A landscape with many peaks, sampled at points; each row gives a point and its height.
From any point a climber steps to the highest of the 5 points nearest to it. It stops when none of these is higher. Distance is the straight distance between rows; heights are no part of it.
K_788: [ 66.1  12.0  34.5  11.5  -9.4  16.8 -13.9  34.6]  h=559
K_755: [  5.2 -38.2  -6.7  -2.5 -48.9  -8.4   6.6  21.6]  h=628
K_792: [-36.4  -2.8  -4.8 -42.8  -6.5 -11.7  18.2 -32.4]  h=452
K_925: [ -9.3 -38.5 -12.0 -13.7 -45.9 -10.4  18.3   1.4]  h=640
K_419: [ 10.1  17.1 -15.0  -1.4  11.4 -13.3  -6.9  -3.4]  h=417
K_90: [-44.3 -20.7 -19.4  19.7  18.6  10.6  17.2 -19.9]  h=505
K_39: [-57.2 -13.3  -9.8   5.2  23.9  11.8   1.8 -30.6]  h=384
K_518: [ 62.8 -16.6  30.6  25.9 -14.2  35.8  11.9  33.3]  h=538
K_747: [-24.3   9.5  -2.6  41.0  49.2  20.6  -5.8 -11.4]  h=394
K_143: [22.1 -3.3 -4.6 38.9 26.8 20.6 17.9  7.7]  h=429
K_307: [ 3.8 20.4 -8.8 22.5 40.7  6.9 -3.2 -5.6]  h=328
K_431: [ 28.6  36.3  -1.7   4.3  25.6  -6.3 -17.3   5.2]  h=520
K_440: [  2.4  31.0 -11.8  11.9  35.5  -4.5 -10.9  -8.9]  h=364
K_583: [-19.3  10.0 -18.1  -1.3  16.7  -7.9   1.1 -16.1]  h=250
K_540: [ -3.8 -21.4  12.9 -19.0 -63.8 -13.2 -19.5  29.5]  h=576
K_556: [-46.3 -10.0  -9.6 -26.1   4.2  -2.8  23.7 -32.0]  h=466
K_786: [-61.5 -20.2   4.1 -35.7   3.7   2.2  35.9 -41.3]  h=504
K_217: [-48.1  16.7  -2.1 -39.3  19.1  -9.8   6.1 -43.9]  h=418
K_785: [50.9 20.8 12.7 20.4 19.7 13.0 -2.4 11.8]  h=552
K_87: [-25.2 -22.8 -14.2 -27.9 -25.0 -12.3  22.7 -17.6]  h=415
K_169: [ -3.6  -2.4   1.3 -36.2 -39.0 -23.0 -13.1   3.8]  h=425
K_791: [ -2.3  22.0  -9.3 -31.6 -11.1 -23.7 -15.9 -10.9]  h=599
K_714: [ 12.2 -25.9   4.1  -2.2 -48.6  -8.1  -9.7  31.3]  h=385
K_910: [-36.0  22.2  -7.4  21.6  50.1   9.9 -20.8 -26.0]  h=59
K_235: [ 36.7  -4.1   4.1  13.5 -12.0  -2.2   0.3  26.5]  h=503
K_483: [ 39.8   9.8   9.0   3.5 -13.6  -9.5 -16.9  23.4]  h=519
K_662: [19.6 10.0 -4.8 28.9 29.9 11.7  8.1  7.9]  h=473
K_153: [-31.7 -13.9 -22.8  -2.9  -2.0  -2.7  17.5 -16.6]  h=377
K_575: [-32.0  16.2 -13.0   5.4  32.4  -1.0  -8.9 -23.0]  h=95
K_28: [ 36.4  11.2  36.2   1.0 -29.3   0.4 -31.2  47.2]  h=512
K_398: [ -0.9 -17.5 -16.2  39.9  24.0  20.4  19.4   1.2]  h=392
K_558: [ 47.5 -13.3   8.0  24.6  -7.4   9.7  11.0  25.2]  h=560
K_853: [-50.0   9.8   9.1 -56.5   7.7 -12.1  19.1 -43.5]  h=464
K_890: [ 24.7  20.2  22.3 -16.1 -31.1 -16.5 -45.6  33.8]  h=463
K_43: [ -5.1 -23.6  -0.7 -30.3 -48.0 -18.4   2.8   6.0]  h=395
K_71: [-35.2 -26.3 -22.4   2.9  -7.4   2.6  25.4 -18.4]  h=455
K_30: [ 70.2  31.2  55.9  -1.6  -4.7  23.4 -27.4  36.9]  h=561
K_860: [-21.9   4.1 -17.1  19.3  31.2   6.1  -2.1 -11.0]  h=215
K_402: [ 32.0 -11.1  21.8  10.5 -34.5  -2.0 -16.9  42.5]  h=428
K_519: [-44.2 -25.9  -8.4  46.4  35.3  24.4  -0.3 -18.3]  h=615
K_232: [ -7.6   0.3 -13.8 -19.9 -12.6 -16.9   1.6  -7.6]  h=447
K_72: [ 63.4  28.3  27.4   5.4   9.5  12.3 -12.8  22.7]  h=569
K_185: [ 53.8  -2.9  22.2  20.2 -12.2  14.4  -5.0  31.3]  h=542
K_432: [  5.5   1.6 -14.8  20.9  16.1   0.0   9.3   1.5]  h=378
K_257: [-22.0  15.7   2.1 -55.2 -10.6 -26.6   0.6 -28.3]  h=506
K_38: [-56.9 -34.0 -13.2 -12.6  -1.6   8.1  32.5 -31.2]  h=602
K_647: [ 16.3 -28.1  -8.7  15.1 -31.4  -3.4   8.9  20.8]  h=402
K_999: [ 41.3  25.3   8.2   6.0   7.0  -5.4 -17.0  18.5]  h=551
K_476: [-26.3  35.0 -12.8 -11.3  32.7  -9.7 -14.4 -27.8]  h=188

For each start below, name the point where the climber stops.
K_792 | K_791
K_153 | K_519
K_143 | K_72
K_714 | K_925
K_217 | K_791
K_432 | K_72
K_440 | K_72
K_860 | K_519
K_853 | K_791
K_402 | K_558

Call two points neighbours if one is among the 5 nearest of the other. Go from one point of each pair to the other, from neighbour to neighbour, staying as high as possible. Name the lowest point that can't be avoided.
K_519, K_791 | K_853
K_519, K_925 | K_169
K_519, K_38 | K_90

Two climbers start at each pair of points below. Name the first point that both come to, or write none.
K_28, K_483 | K_72
K_575, K_419 | K_431
K_307, K_583 | K_785
